Points, in no order, along strands that fork, close into loops and pass close to each other.
In the rows, 128 means zero.
Points whose rows are less than 54.8 apart are linked; no others are. Some points are linked to none.
kave: [131  85  82 108 173 179 127 162  88 106 131]
Nal: [128  97  75  91 152 146 123 149  95 110 141]
veso: [ 94 142 172  91  67  76  77  77 102 141 147]
vago: [142 122 182 199 169 138 176 107 172 130  87]
tik: [174 127 128 153 168 156 127 209 139 158 132]
nobi: [101 117 113 115 149 163 123 129 121 111 118]
buf: [171 119 138 170 150 140 168 163 148 120 110]
Fudo: [119 105 133 154 189 200 148 148 131 112 100]
keta: [150 104 167 190 183 153 182 118 163 120  88]
feg: [ 85 145 130  95 120 110  75  98 129 162 149]
sem: [126 152 133 114  58  85 120 109 119 112 138]
sipi: [135 147 129 125  67  96 139 117 127 105 129]
Nas: [159 181 178 190  88  99 152 118 154 133 125]
nurut: [ 96 138 142  78  87  72  76  76 108 163 157]
vepan: [137  93 138 162 191 194 165 146 131 107  93]
lenur: [ 90 102  97 106 173 181 112 123 102 113 127]
zugim: [178 149 146 184 114 107 172 152 156 131 126]
nive: [ 77 118 103  75 163 125  73  83 112 172 154]
zadi: [150 143 134 146  83 103 158 128 135 100 117]
vifu: [104 168 168 125  69  95  94 101 128 141 143]
Tiz: [177 112 109 138 114 122 177 158 127  87 112]
Nubuf: [140 102 157 180 185 168 177 132 154 112  87]
fefi: [113 109 122 134 171 184 133 143 129 114 113]
rinil: [150 122 119 144 148 146 147 165 140 124 119]
nen: [108 143 104 110 144 132  90 143 139 160 154]
musil: [144 137 159 169 125 129 167 123 157 115 100]
tova: [106 133 108  69 107  75  83  81 111 164 156]
Rakim: [104 166 192 130  52  90  96  93 118 130 139]
pite: [ 97 130  97  98 163 141  85 130 124 164 155]
Let: [109 127  93  74 123  86  85  92 115 168 164]
Vama: [130 109  77  89 122 125 128 136 106 106 139]
mek: [100 124 121 110 130 145 116 120 126 116 123]
Zaz: [151 134 187 211 157 125 176 105 178 137  97]
Loti: [102 160 155 126  91 115 107 110 135 133 131]
Lan: [117 158 167 150  96 123 132 116 150 124 116]
komun: [ 87 128 135  94  90 107 107  92 116 116 124]
Tonuf: [190 131 136 174 137 123 168 173 150 135 120]
nufal: [127 137 103 123 142 141 109 167 137 151 144]
faz: [139 130 106 128 138 140 126 165 138 132 137]
fem: [ 84 125  95  88 170 142  73 107 117 170 155]
digo: [170 100  87 116 135 138 145 191 107 114 132]
muk: [181 107 100 129 146 142 145 210 111 129 132]
Loga: [105 129 112  99 107 117 113 112 121 117 133]
Pata: [119 119  90  86 112 107 119 116 111 120 143]
suzub: [113  87  86 115 183 199 124 146  85 104 131]
pigo: [180 172 157 190 102 100 164 137 155 134 131]
dof: [164  98  88 119 120 130 160 170 110  91 122]
logev: [131 170 184 166  82 112 139 107 151 124 116]
sugub: [165 131 127 150  97 111 177 137 139  93 111]
Seb: [ 89 129 156  88  75  92  99  81 108 117 130]
Bage: [ 89 115 112  63 150 102  70  58 106 181 152]

A tip is a point with one link. Name the tips that can be reached along the links from each point below, in the order of the rows.
lenur -> Let, Zaz
logev -> Rakim, Bage
sipi -> sem, muk

How many points has the smallest loop of links through each point below? Write none if it is on no loop.
lenur -> 9
logev -> none
Seb -> none

A piece is two or more points that can be reached from each other along the links. Count, over all rows, the pieces, the separate loops (a circle has one, a figure eight two, a Y none), the forks (points with three links) and the tips (points with one).
pieces -> 3
loops -> 1
forks -> 2
tips -> 6

Name the points in between on the shortest way along the links from the first point to the second, in order.
fem, Tonuf -> pite, nen, nufal, faz, rinil, buf
Lan, buf -> logev, Nas, pigo, zugim, Tonuf
sem, dof -> sipi, zadi, sugub, Tiz
vepan, Zaz -> Nubuf, keta, vago
